Each row is a point on a tangle of strands that fork, close into loops and nearly touch. The rows are in no order.
(in the rows, 128 means zero)
Points whose rows are less than 95.4 apart are linked; no others are.
z_375: [144 107 101  90 152 176 127 135 112 124 100 140 125 120 163 179 104 116
  81 140 138 182  40  95]
z_135: [157 197 100 108 123  92 133 146 155 110 178 146 129 125 152 128 138 144
 117 121 153 149  90 158]
z_518: [159  69 120 112 129  84 117 133  98  60 133  90 159 117  66 156 111 120
 162 122  97 102  98 103]
z_2: [103 124 111 126 143 121  97 128 136 106 148 111  92 113  61 137 120 126
 137 128 115 116 132 113]
z_371: [141 135 126 129  65 131  87 130 180  72 143  97 106 175 159 175 123 113
 152 132 133 136 144 137]
z_949: [177 129 116 109 162 143 163 138 165 110  44 155 162 160 187 169 138  92
 129  78 155 164  87 149]
z_256: [102 144 120 123 164 121 170 140  80 163 145 171 140  81  86 116 171 164
 131 117 127 136  98 114]
z_585: [116 183 119 110 107 110 102 139 151 130 140 152 128 150 181 126 149 156
 151 138 172 159 158 138]
z_80: [100  93 131 117 166 182 147 166 140 120  82 120 131 166 151 141 109  91
 100 135 134 160  75 109]
z_791: [111 150 136 162 171 153  83 126  99 142 139 145  89 125 137  99 106  98
  89 136 122 109 168 108]
z_194: [116 122 129 107 104 158 160 125 156 216  66 155 156 147 183 124 149 128
 134 117 177 167 177 150]
z_314: [101 117 142 118 136 161  85 144 118 122  61 115 135 179 185 118 138 113
 116 140 193 175 168 149]
z_864: [154 100 131 148 118  79 130 150 119 133 131 126 161 103  34 150 150 146
 176 103  92  81 152  86]
z_436: [128 130 149 159 102 114 125  87 148 184 151 122  93  90  88 106 125 132
 139 131 100  75 187 131]
z_626: [103  74 121 105 143 188 125 159 133  82 106 116 116 136 127 161  82 155
 104 148 129 174  67  78]
z_571: [130 144 124 174 121 140  82 117 149 147 136 126  93 122  85 158 111 110
 146 122  84  71 178 114]
z_225: [ 83 125 142 140 167 179 161 154 153 170  58 130 144 172 130 108 139  88
 104 119 118 136 130 141]
z_118: [112  84 136 122 126 133  84 102 109  59 134  68  90 131 139 149 101 128
  83 133 141 134 116 160]
z_905: [112 129 131 103 114 147 149 139 153 175  46 151 157 168 174 127 153 115
 145 118 185 175 166 162]
z_822: [192 116 154 135 100  50  62 107 132  76 145 102 154 129 144 145 118  97
 155 109 111 106 160 134]
z_975: [114 122 125 117  87 114  86 117 133  70 133  88 102 148 171 149 146 166
 140 130 173 154 148 172]
z_663: [156 162 132  95 102  66 154 124 142 111 170 106 145 126 107  91 146 119
 153 130 127 109 126 148]
z_16: [ 85 109 131 169 142 151 124  94 123 191 136 131  93  95  80  76 118 159
  97 146 114  94 177 124]
z_477: [150  78 157 126 144 114 129 159 166  89  41 145 165 135 212 149 138 100
 143  90 162 192  93 163]
z_339: [197 139 119 124  67  91 167 140 134 153 135 109 184 146  74  99 142 104
 158 149 107  64 150 109]
z_932: [127  80 121 122 141 104  86  95 109  54 139  65 101 119 102 142 100 120
 103 129 122 110 119 164]
z_603: [129  92 130  94 113  93 189 101 124 165 146  94 148  94  62  80 115 126
 154 143 113  95 160 122]
z_76: [109  93 140 117 123 140 100 110  97  74 137  76  87 129 173 152 121 143
  77 125 151 143  96 173]
z_138: [179  73 140 134 118  75  62 104 129  80 127 100 128  98 102 184  89  88
 118 129  92 100 120 128]
z_496: [104 136  93 114 135 160 136 166 151 115 152 129  97 125  94 171 131 158
 146 132 124 145  88  94]
z_532: [111  65 149 115  89 184 139 116 123  76  89 110 103 128 178 153  73 133
  78 175 117 145  62 136]
z_950: [143 135 129 124 137 112 179 125  72 152 127 134 142 109  83  67 121 113
 164 147 102  63 150 108]
z_504: [110 124 113 117 184 127  93 120  92 130 114 105 129 135 113 109 148 110
  45 136 144 166 100 111]
z_297: [131  78 128 109 103 129 110 112 123  59 154  88  87  83 119 172  98 154
 111 146 114 133  59 113]
z_543: [124 102 117 140 172 101  80 112 109  89 138 107 104 106  90 100  82  92
 100 117 112 109 145 121]
z_424: [146 162 137 109 168  81 150 141  83  97 164 125 146 110 133 102 133  91
 141 137 121 109 101 113]
z_634: [201 108 123 112 104  85 117 119  83  74 128  81 168 158 119 142  98  86
 158 142 106  74 130 131]
z_727: [109  92 142 119 122 167 101 149 109 100  64 112 146 177 212 142 140 122
 126 132 183 179 132 172]
z_817: [ 88 147 162 133 138 138 168 171 182 139  81 149 145 168 174 117 133 103
 169 110 135 133 153 158]
z_877: [109 131 144 127 135 136  61 117 115  89 119 124 105 147 191 126  96 106
 120 140 170 150 177 131]
z_869: [155  85 105 100 147 187 139 127 128 116  56 129 148 136 181 164 107  92
  84 130 133 180  33 114]
z_913: [122 153 124 153 102 152  99 126 171 147 138 116  88 147  95 156 122 115
 155 127  97  86 176 125]
z_766: [125 142 144  86 155  93 123 100  94  97 140  91 129 124 130 105 146 135
 111 126 159 138 105 176]
z_506: [151  99 128 188 132 121 135 123  60 137 112 153 167  97  50  86 120 155
 183  96  87  69 170  99]
z_360: [ 76 126 140 150 141 196 165 119 130 211 107 139 118 138 138 121 134 139
 113 140 121 127 148 142]
z_359: [118 131 156 189 152 136 151  89  83 177 158 143 121  74 104  73 142 162
 146 155  95  88 138 130]
z_763: [ 95  73 114 148 131 156  85 154 119  77 142 145 106 127  79 150  82 149
 111 109 113 152 142  58]
z_188: [143 161 122 118 139 151 154 171 166 118 120 158 130 171 205 168 104 104
 138 127 128 156  98 130]
z_14: [ 97 113 153 174 128 127 152 132  64 125 152 162 143  92  55  98 146 184
 148  78 113 123 163 105]
z_463: [182 111 125 141 109  70 143 171 127 137 115 112 199 127  39 153 152 128
 168 132  86  78 140  95]
z_394: [116 167  86 116 107 154 151 154 190 129 153 126  99 153 105 161 128 135
 147 130 116 129 103 132]
z_53: [157 168 104 115 139 147 177 127 164 177  72 179 156 171 176 160 151 116
 126  94 148 147 125 155]
z_750: [193 147 148 125  92  58 107 119 146 120 136 118 162 140 119  93 140 105
 176 116 117  81 173 123]
z_984: [183 144 139 140 124  72 125 126 118 115 142 114 148 117  95 111 124  86
 167 117  90  64 149 106]
z_144: [ 94 123 124 149 189 126 118 147  69 132 146 156 133 102  84  92 150 157
 100 117 118 136 138  84]
z_503: [131 107 120 112 128 106 122 155 124  70 169 125 116  85  82 166 125 148
 155 117 115 146  78  70]
z_464: [137 173  90 131 131 173 190 120 147 210 115 182 147 132 148 172 152 152
 112 126 125 132 104 160]
z_71: [135 148 138  90 133  92 121 112 112  89 146  95 123 129 157 138 158 156
 111 116 168 148  88 185]
z_515: [160 106 125  98 111 164 151 142 142  86  84 117 124 148 225 182 101 149
  97 128 156 167  60 164]
z_553: [157 115 116 162 133 122 160 118  65 145 115 142 159 107  63  71 115 128
 186 131  89  51 166  99]
z_420: [139 149 148 112 163  90 119 107  99 111 133 108 120 117 116  75 114 100
 126 125 131  99 160 138]
z_969: [112  91 128 108 123  90 167 115 114 141 138 111 145  96  28 107 137 152
 160 122 114  99 156 113]
z_714: [170 145 145 148  93  79  95 124 181 156 154 110 139 119  71 147 154 117
 138 124  93  80 165 123]
z_737: [108  44 120 123 147 118  87 115  97  52 146  98 109 104  93 129  93 158
  75 146 125 155  93 105]
z_182: [144 154  79  99 168 170 132 128 130 162  91 140 122 135 129 173 151 117
  97 110 155 165  69 125]
z_680: [152 143 147 128 108  82  83 100 154 106 141  78 106 126  87 136 128 112
 138 119 126 101 164 155]
z_317: [116 149 142 131 185 120 123 105  83 175 124 133 130  97 114  62 156 110
  77 127 127 121 135 119]
z_744: [124  80 122  99 113 173 125 131 128  73 139 111  92 101 140 176  89 160
 111 165 127 161  55 108]
z_599: [162 123 132 116  87  90  94 117 139  58 166  71 106 129 136 159 134 128
 131 122 127 125  95 154]
z_675: [ 69 122 124 167 146 196 136 144 100 154 137 166 116 138  96 137 143 175
 134 119 105 137 133 106]
z_583: [103  83 128 139 147 169 106 137 119  91  94 106 118 165 169 130  71  94
  53 173 132 165 118 114]
z_813: [ 79  99 121 152 172 204 143 176 107 125 108 165 140 156 135 147 123 143
 111 105  98 154  90  72]
z_630: [172 156 143 174 142  92 119 118 107 128 149 135 126  98  97  98 131  98
 169 115  84  54 162 110]
z_401: [ 92 142 137 163 125 184 133 124 151 154 119 126  89 159 111 128 110 114
 148 136 100  87 186 137]
z_797: [134 168 109 130 157 163 162 168 158 136 128 172 132 157 186 172 116 114
 134 128 110 138  80 120]
z_757: [106 138 125 100  93 135 148 116 170 193 110 149 125 135 182 123 133 158
 140 142 186 174 187 153]
z_333: [173 142 138 115  80  58  91 114 141  91 155 126 177 145 141  71 159 139
 183 126 135 116 161 126]
z_201: [ 97 167 161 151 139 177 176 143 151 166  97 150 131 169 180 122 134 105
 155 120 115 118 140 152]
z_86: [130  97 123 199 149 120  99 125  76 121 128 161 143  85  50  91 119 152
 154  74  88  85 174 106]
z_558: [156 148 170 160  91  93 174  96 124 182 177 137 125  88 142  59 138 140
 161 137 113  85 156 136]
z_362: [ 75 114 151 166 137 146 148 117  69 160 160 161 138  87  70 104 156 197
 125 110 123 142 148 108]
z_595: [113 122 152 107 137 117 172  99 131 216 150 120 116  75 129  85 134 132
 105 127 142 137 148 141]
z_107: [106  98 122 120  86 142  94 136 121  66 122  94 103 155 209 162 144 170
 136 130 169 156 135 177]
z_409: [135 170  99 101 121 145 179 160 203 136 101 137 137 177 151 157 118 149
 126 128 157 147 101 169]
z_731: [113 164 153 165 119 180 184 117 148 204  94 168 146 155 187 122 139 131
 149 132 120 124 145 171]
z_153: [129 164 123  87  88  78 143 113 165 126 160 120 138 119 137 110 149 177
 124 131 177 157 131 181]
z_780: [182 106 112 146  67 106 193 135 122 184 139 119 186 108  70 108 137 121
 171 147  91  62 155  91]
z_789: [112 154 117  93 141 161 181 158 185 147  78 129 131 173 143 155 124 126
 128 123 155 148  94 165]
z_867: [106  98 115 156 142 113 109  94 124 161 120 126 107  85  50  71  99 137
 118 112 105  89 181 124]
z_702: [100 122 132 111 128 136 136 158 158 140  45 145 167 179 186 128 151 133
 171 130 186 170 153 168]
z_326: [ 86 114 143 159 127 174 151  97 126 213 139 127  96 103 111  98 124 153
 105 151 113 119 169 132]
z_502: [121 154 120 118 118 122  90 148 141 104 131 152 127 166 215 144 129 137
 157 139 169 171 143 129]
z_514: [ 92 111 121 116 138 102 152 129 108 133 150 129 136  94  40 108 145 159
 147 113 119 123 142 111]
z_432: [146 126  81 106 167 188 145 132 134 149  64 150 137 152 140 161 148  93
  96  97 138 162  67 119]
z_774: [126 184 143 118 100 103 110 115 155 141 159 140 105 129 152  99 148 143
 150 128 162 133 177 139]
z_843: [ 95  98 107 180 164 152  79 140  97 110 154 166 101 117 116 123  82 118
  90 133  80 124 152  72]
z_33: [105 106 141 138 133 107 148 147  75 102 143 152 154 100  42 100 135 168
 148  73 117 121 163  91]
z_979: [134 108 140 142  97 138  82 117 147  80 137 125  95 149 164 170  68  83
 124 144 120 130 162 119]
z_847: [145 158 128 157  67 112 131 117 190 173 180 126 114 113  83 135 158 131
 144 127  88  88 151 123]
z_704: [121 164 139 112 166 129 125  96  97 201 115 141 128  98 134  90 168 112
  83 120 150 137 130 129]
z_455: [ 96 129 133 186 130 154 114 116 102 147 159 151 102  91  68 134 142 173
 157 128  94 105 159 114]
z_140: [165 201  96 105 124 113 145 126 163 176 130 186 148 137 170 148 155 156
 107 114 168 154 124 152]
z_328: [ 74 123 103 114 153 193 172 158 143 179  93 150 128 148  97 153 140 169
 121 115 133 148 101 118]
z_773: [135 118 123 117 167  93 103 109  98  93 130  98 122 117  84  76 105 100
 122 133 118  96 148 134]
z_600: [143 136 134 176 155 110  97 118  99 122 159 148 114  85 100 124 123  97
 152 118  76  71 144 101]
z_243: [121 170 157 120 131  96 118  99 131 152 142 128  97 107 127  79 130 125
 135 130 140 109 172 137]
z_720: [161  98 126 154  75  93 186 132 132 171 145 120 187  96  56 112 153 145
 173 136  87  77 146  98]
z_500: [ 90 153 137 101 105 146 130 124 160 137 113 110 109 164 136 131 122 125
 130 140 165 149 163 164]
z_125: [ 84 125 122 184 161 216 128 127  93 190  96 162 144 165 128 110 165 142
  96 133  93 138 122 106]
z_559: [164  90 122  96 126 180 142 128 129 103  54 129 144 143 208 172 112 106
  87 130 150 179  50 143]
z_909: [185 155 132  83  88  92 161 102  90 109 128 102 160 161 125  77 114 116
 175 150 136  88 162 141]
z_592: [100 100 114 132 163 156  92 132 108 106 123 130 106 141 148 132  88  94
  56 165 126 160 108  93]
z_343: [144 129 113 138  87  85 179 138 146 154 174 129 160  86  58 110 169 144
 164 129  89  92 121 114]
z_882: [101 153 110 110 173 131 143 136 103 164 142 152 123  94  91 131 162 151
 106 120 140 142  94 113]
z_431: [161 142 109 101 107 159 146 139 153  81 120 113 119 144 208 186  93 153
 109 139 151 166  59 155]
z_579: [160 100 128 118  85 111  98 111 148  64 164  74  95 111 144 181 115 134
 115 141 113 125  70 141]
z_693: [163 129 108 114 147 109 151 131  61 102 125 115 153 132  87  87 103  95
 166 148 106  74 141 107]
z_415: [102  93 122 135 182 185 153 172 139 132  75 140 155 159 151 140 126  99
 112 113 103 156  70  90]
z_751: [117 129 151 125  72 113 130  94 173 188 156 121  92 100 154  93 122 150
 144 142 152 133 210 134]
z_685: [ 73 115 125 166 150 201 137 167  99 126 134 172 128 158 115 154 133 175
 136 101 104 150 117  84]
z_25: [ 98 146 149 150 100 164 147 114 155 179 124 134  84 144 145 102 115 127
 137 142 130 103 199 146]
z_756: [206 152 138 115  71  72 139 135 139 125 138 108 189 162 107  91 149  98
 162 136 120  72 159 116]
z_111: [121 104 151 102 128  95 186  98 130 184 160 103 123  82 102  71 116 131
 136 136 114 107 159 137]
z_983: [102 150 123 162 165 203 120 124  86 196 101 153 127 150 139 119 164 109
  86 131 109 135 120 111]
z_379: [137 131 119 113 171  96 150 142  59  92 150 126 150 118 107  83 115  89
 153 144 108  95 118  98]
z_970: [111 126 144 201 142 137 134  93  87 159 161 156 119  80  72  95 141 167
 159 139  91  94 155 127]
z_352: [121 156 111 121 113  98 181 131 148 159 185 146 135  82  75 117 156 156
 141 132 114 118 104 133]
z_357: [132 121 130  98 149 163 163 160 170 113  59 103 134 172 165 157 126 118
 116 118 161 164  80 173]
z_338: [139 156 135  86  88  66 140 103 144 105 164 107 151 127 134  89 150 162
 147 121 161 143 124 181]
z_767: [102 117 105 118 130 176 139 171 155  94 142 132  98 145 112 184 104 142
 152 135 106 145  83  78]
z_363: [163 193  90 114 131 143 169 129 165 182 114 180 140 157 173 158 148 141
 103 117 152 148 113 151]
z_809: [139 141  92 104 119 136 118 145 146 105  82 135 155 171 205 172 151 175
 134 120 194 186 113 179]
z_569: [ 88 123 166 131 142 144 151 175 176 103  84 126 134 175 173 124 115  86
 153 115 146 142 140 161]
z_46: [129 187 107 154 150 119 155 151 110 141 181 167 122  87 127 136 164 147
 143 130 113 118  77 123]
z_572: [107 136 128 148 171 196 124 148 103 161 100 159 131 159 181 131 136  72
  93 126 102 140 107  98]
z_792: [108 115 124 100 150 180 134 153 142 104  92 105 117 165 156 153 101 106
 104 140 142 160  83 135]
z_539: [117 135  99 131 154 182 202 131 152 196  71 171 161 147 128 163 152 131
 124 107 109 132  90 148]
z_442: [170 128 160 166  90  86 144  96 143 181 142 116 127  91  79 100 137 127
 163 119  86  57 174 120]
z_818: [157 103 154 104 127  71 119 104  78  49 159 108 131 115 161 121 100  95
 130 139 121 123 101 139]
z_726: [ 93 121  93 124 178 164 103 140 100 155 106 125 126 142 108 124 157 130
  59 123 143 173  93  89]
z_166: [108 132 138 133 189 113 139 114  72 159 130 140 137  96  90  55 144 131
  96 129 117 108 135 111]
z_5: [122 144 126 170 148 120 112 136  93 112 182 157 100  85 116 141 134 116
 146 133  89  91 119  83]
z_59: [ 77 136 120 161 141 169 125 128 116 151 153 144  93 121  85 131 135 155
 135 132 104 106 150 104]
z_610: [123 155 122 127 164 179 123 142 115 163 104 155 125 154 184 151 137  77
 103 114 133 148 113 113]
z_24: [176  85 111 106 129  97 117 119  94 109  97  71 174 143  44 138 108 121
 159 131 111  74 140 146]
z_596: [223 127 130 116  94  75 107 139 115  96 114  81 197 166 109 148 118  94
 152 139 110  77 134 136]
z_417: [153 169 150 164  86 105 170 103 147 195 190 160 129  84 165  72 147 161
 135 133 122 119 146 144]
z_956: [131 149 128 111 112 139 137 159 163  93 125 148 131 174 214 159 103 117
 146 136 153 168 112 134]
z_725: [126 104 143 131  94 122  68 104 122  63 135 122  95 141 186 153  78 100
 122 147 141 141 166 136]
z_810: [165 173 115 109  83  73 142 130 172 108 180 125 150 120  94  99 160 115
 139 121 119 114 109 139]
z_881: [104 154 129 106 120 146 120 127 153 110 130  98  98 158 136 149 124 126
 118 138 156 147 136 154]
z_762: [103 148 107 106 111 106 164 125 161 152 166 117 110 102  69 131 148 152
 139 141 130 125 117 141]
z_395: [126 180 154 121 158 129 103 103  99 184 112 154 119 116 169 101 166 112
  99 114 158 145 148 129]
z_901: [157  74 121 109 123  83 126 154  98  54 142 105 149 102  66 162 123 130
 169 105 109 123  95  75]
z_658: [132 142 114 105 169 148 118 141 115 113 143 137 107 107 156 172 116 113
  90 142 147 164  58 110]
z_481: [133 142 141 114  71  92  90  99 170 107 137  88 105 136 112 129 138 144
 148 126 162 126 186 157]
z_647: [134 141 151 104 126  66  82 102 102  77 139 112 136 129 169  93 136 147
 161 123 161 134 160 150]
z_927: [143 161  92  93 108 124 128 129 157 142  96 145 149 160 178 162 151 180
 120 128 198 180 124 181]
z_122: [123 168 146 108 154 114  81 119 100 136 125 147 127 125 196 120 148 110
 115 120 171 170 147 121]
z_421: [108 132 143 130 146 154  80 127 107 104 100 113 116 167 180 132 117 108
  90 139 175 167 165 145]
z_639: [107 166 118 158 139 179 163 160 148 137 147 159 114 152 164 163 129 119
 154 132  87 114 100 122]
z_251: [ 96 116 118 123 187 129 112 149  79 117 149 147 126  97  95 129 147 140
 102 123 128 156  99  81]
z_611: [ 95 101 134 156 185 173 162 164 154 149  54 134 156 153 136 116 158  74
 101  98 107 148  88 121]
z_602: [155  67 118 116 137  83  99 117  99  74 120  76 150 120  61 152 113 123
 149 117 102  89 113 138]
z_997: [ 86 126 148 131 141 162 137 154 166 103  95 112 112 185 152 129 105  81
 133 132 131 127 163 139]
z_132: [151 210 113 112 134  90 142 136 148 148 165 167 140 122 158 127 153 136
 114 123 155 152 102 149]
z_323: [182 136 145 168  98  77 124 125 157 176 131 116 169 111  58 123 149 119
 153 124  77  53 158 113]
z_646: [ 90 154 136 109  90 140 159 133 181 171 110 132 119 152 160 126 129 142
 147 142 163 152 174 167]
z_961: [120 139 130 106 119  68  82 106 130 110 132 124 139 121 162  82 163 176
 172 150 175 142 173 144]
z_790: [183 105 107 118 131  99 124 126  98 146  81 105 174 131  47 119  96 104
 171 124 105  59 162 121]
z_897: [135  96 119 138 138  94 109  93 132 159 107 112 128  95  38  79 103 122
 135 112 100  78 177 132]
z_607: [118 101 123 112 114 149 122 155 128  94  64 115 145 178 215 160 151 159
 142 125 185 181 114 184]
z_299: [119  77 115 155 137 117  73 144 109  87 137 142 119 104  52 153  99 138
 126  85  98 120 158  73]
z_868: [151 182 124 139  89  92 173 126 162 176 192 175 153  86 148  78 153 152
 125 121 130 126 126 150]
z_589: [103  89 143 141 138 166  98 139 114  87  89  99 121 177 190 128  89  97
  69 155 156 169 137 143]
z_963: [126 129 132  99 165 117 111 131 104  96 160 119 106 100 145 149 117 115
  97 140 135 158  76 113]
z_957: [119  80 177 126 142 131 136 166 159  86  56 129 156 149 209 139 121  82
 124 112 161 183 101 161]
z_468: [119  95 125 145 143 109  86 135 118  95 151 127 111 102  45 158 125 139
 148  93 104 110 148  83]
z_320: [153 150 132 123  46  75 120 118 191 146 181 144 148 112 124  79 161 145
 144 119 136 126 173 129]
z_151: [ 82 122 143 148 147 194 170 127 140 210  70 139 143 162 140 107 151  98
 104 125 118 133 136 149]
z_456: [119  82 162 125  84 158 142 136 153  56 104 100 113 156 199 160  81 106
 139 149 131 149 111 148]
z_701: [113 167 113  92 124 130 170 122 157 197 137 139 114 115 127 143 140 148
 106 135 157 153 118 157]
z_695: [ 83 103 147 161 146 155 153 104  72 194 152 160 141  78  91  96 163 190
 110 129 120 140 135 119]
z_488: [134 165 154 169  85 142 164  96 154 208 176 163 116  98 186  98 145 168
 130 138 131 130 154 151]
z_650: [143 136 123 105  96 143 125 143 160  77 151 117 103 147 192 175  93 130
 130 145 139 160  83 136]
z_484: [226 135 112 129 101  89 117 151 108 136  98  89 191 163  90 147 111  89
 155 156 109  63 147 111]
z_854: [104 161 131 146 134 170 134 152 148 124 151 147 100 151 153 150 107  97
 153 140  98 111 132 113]
z_119: [154 168 110 122  65 130  98 146 203 100 167 120 120 168 133 154 143 130
 141 124 128 138 125 135]
z_327: [147 152 136 142  55  97 140 109 186 174 186 129 124 106 106 102 158 134
 135 127 111 107 160 134]
z_309: [162  80 125 132 115  94  74 109 129  82 149 112 117  96  89 182  86 103
 127 140  99 113 106  98]
z_110: [106 129 114 187 186 148  80 128  86 129 155 157  99 114 124  98 103 113
  89 136 101 105 150  95]
z_990: [142 181 122 121 156  87 159 151 111 126 174 148 137  97 124 110 148 117
 139 131 115 110  92 122]
z_392: [ 98 128 111 113 108 127 117 156 167 130  78 139 161 174 184 130 147 165
 182 155 180 171 156 162]
z_380: [158 160 166 126 101  77 164 107 125 163 144 154 139 103 158  39 136 141
 166 130 137 102 167 122]
z_516: [ 99  96 173 133 149 139 145 167 167  83  70 113 139 160 189 136 101  80
 130 123 147 158 110 158]
z_770: [112 124 134 139 122 157 122 136 150 100 138 132  91 154 157 167  81  71
 141 147 103 110 135 101]
z_694: [ 89  66 113 131 135 176 103 157 127  76 125 121 103 143  98 144  83 155
  95 130 128 164 113  64]
z_34: [146 141 159 109 142  77  86 102 100  76 141 111 125 121 158  93 112 116
 149 120 144 121 163 139]
z_538: [ 79 115 101 139 161 174 116 151  94 163 112 153 136 139  90 125 164 163
  70 109 128 173 119  77]
z_261: [190  99 155 135  78  56  68 104 135  72 152 105 135 118 145 168 103  90
 132 130 100 112 128 128]
z_341: [ 86 118 118 155 155 173 122 117  82 202 125 166 140 107 100 113 180 173
  83 115 127 156 119 101]
z_866: [169 158 146  95  95  78 172 112 104 144 137 127 157 132 138  47 128 122
 170 144 142 101 169 125]
z_688: [119 165 153 175 105 183 169 100 146 215 137 158 121 132 182 122 137 155
 136 147 116 129 141 168]
z_871: [154 107 103 106 171 160 157 139 158 132  37 144 154 149 161 152 142  78
 108  79 132 158  68 134]
z_115: [138 178  97 116  73 134 133 145 205 111 163 121 110 157 117 148 136 138
 134 125 137 138 112 146]
z_239: [131 158 126 113 150 159  96 131 111 149 110 146 124 146 191 152 140  81
  93 121 160 166 121 117]
z_550: [156  87 118 137 137  99 122 111 113 171  90 122 153  98  30  94  98 121
 166 107  95  62 175 122]
z_368: [121 160  94  99 169 143 136 131 112 172 119 155 125 114 112 158 161 146
  95 112 147 155  75 125]
z_687: [113 142 148 150  88 142 142  96 172 187 148 116  81 111 118 109 115 135
 141 134 122  96 196 141]
z_510: [138 148 165 164 140 114 159  87  94 187 145 144 112  81 133  62 142 145
 137 146 114  82 150 134]
z_145: [105  51 115 135 123 149  89 107 109  72 127 107 102 117 127 141  73 147
  54 166 119 146  84 106]
z_784: [141 116 142 107 144  90 123 107  93  69 167 116 116  96 152 137 108 104
 111 142 128 142  76 130]
z_51: [115 180 155 142 150 166 104 118 102 186 108 162 110 136 184 110 149 110
 108 127 146 134 168 124]
z_232: [117 156 115  88 101 101 161 114 179 149 160 106 115 120 110 125 139 160
 116 140 155 153 113 180]
z_149: [125  88 132  99 107 179 132 119 121  86 121 111  98 101 177 172  80 154
  86 175 132 157  42 129]
z_612: [129  49 122 121 151 102  96 103  88  48 142  91 117  99  92 127  90 138
  94 136 113 126  90 122]
z_962: [ 95 125  99 126 171 203 173 152 130 181  81 168 140 156 111 157 152 151
 119 101 122 142  89 115]
z_794: [100 133 118 116 135 141 107 122 142 108 140  91  84 135  90 145 118 121
 118 142 136 123 133 135]
z_165: [117 135 104 119 131 106 136 161 129  92 173 132 117  94  77 149 143 155
 149 121 123 134  83  88]
z_937: [121 121 128 123  74  94  73 107 150  83 139  87 116 150 148 138 155 169
 158 130 163 132 166 173]
z_618: [174 110 136 109 130  73 121 113  86  66 147  93 145 131 124 120  98  84
 149 138 108  94 118 134]
z_707: [108 148 122 164 153 130 127 148  90 124 186 168 111  89 119 150 142 136
 149 127  98 121 100  86]
z_656: [168 152  99 108 140 136 157 136 160 144  52 180 168 176 185 170 151 108
 135  86 169 157 124 152]
z_597: [164 178 105 111 105  83 127 145 163  82 195 122 129 124 131 129 146 126
 127 125 139 140  76 144]
z_93: [108 102 112 146 168 131  69 116 116  93 133 106 104 131 125 117  84 108
  66 148 129 141 139 112]
z_398: [158 124 137 118 100  74  89 111 146  87 145  70 121 129  88 155 138 118
 140 127 117 103 133 153]
z_224: [138  79 118 119 110 134  86 118 131  72 147 108  93 108  95 186  86 114
 120 146 106 127 102  92]
z_175: [109 166 148 172 160 167 100 113 103 168 129 145  88 129 163  95 120 112
  96 132 125 103 172 123]
z_237: [119 129 134 101 181 108 103 111  80 117 125  91 130 125 116  99 144 113
  68 134 153 149  97 140]
z_28: [142 105 125 144 132  88  94 140 136 125 132 121 139 105  30 167 143 143
 160  98  93  92 147  94]
z_829: [111  70 147 124  88 168 120 115 128  62 105 106  94 152 173 156  66 112
  88 165 131 141 108 147]
z_457: [ 95  99 122 129 172 136  98 151  84 103 151 151 121 100 115 137 121 141
  85 126 130 171  90  60]
z_729: [110 143 133 101 128 125 167  99 141 216 151 128 116  87 143 119 144 138
  99 132 154 153 139 150]
z_554: [132 115 140 108 110 110 115 115 101  69 152  86  99 117 196 156 140 160
 100 113 155 144  84 178]
z_824: [149 144 130 110  62  66 102 118 171 130 166 147 164 123 131  54 168 157
 172 126 152 128 168 127]

A piece is two or more points that can be reached from each other along the links. Count, over all rows, the pieces, the separate loops (a circle has one, a figure eight two, a Y none), the forks (points with three links) and the tips (points with one).
pieces | 4
loops | 1
forks | 18
tips | 24

Name the points in between on the shortest way along the links from the first point to the second, in order.
z_737 / z_766 | z_612 z_932 z_118 z_76 z_554 z_71
z_436 / z_401 | z_687 z_25
z_791 / z_239 | z_175 z_51 z_395 z_122
z_194 / z_763 | z_757 z_646 z_500 z_881 z_794 z_2 z_468 z_299
z_784 / z_869 | z_963 z_658 z_375
z_46 / z_553 | z_990 z_424 z_379 z_693 z_950
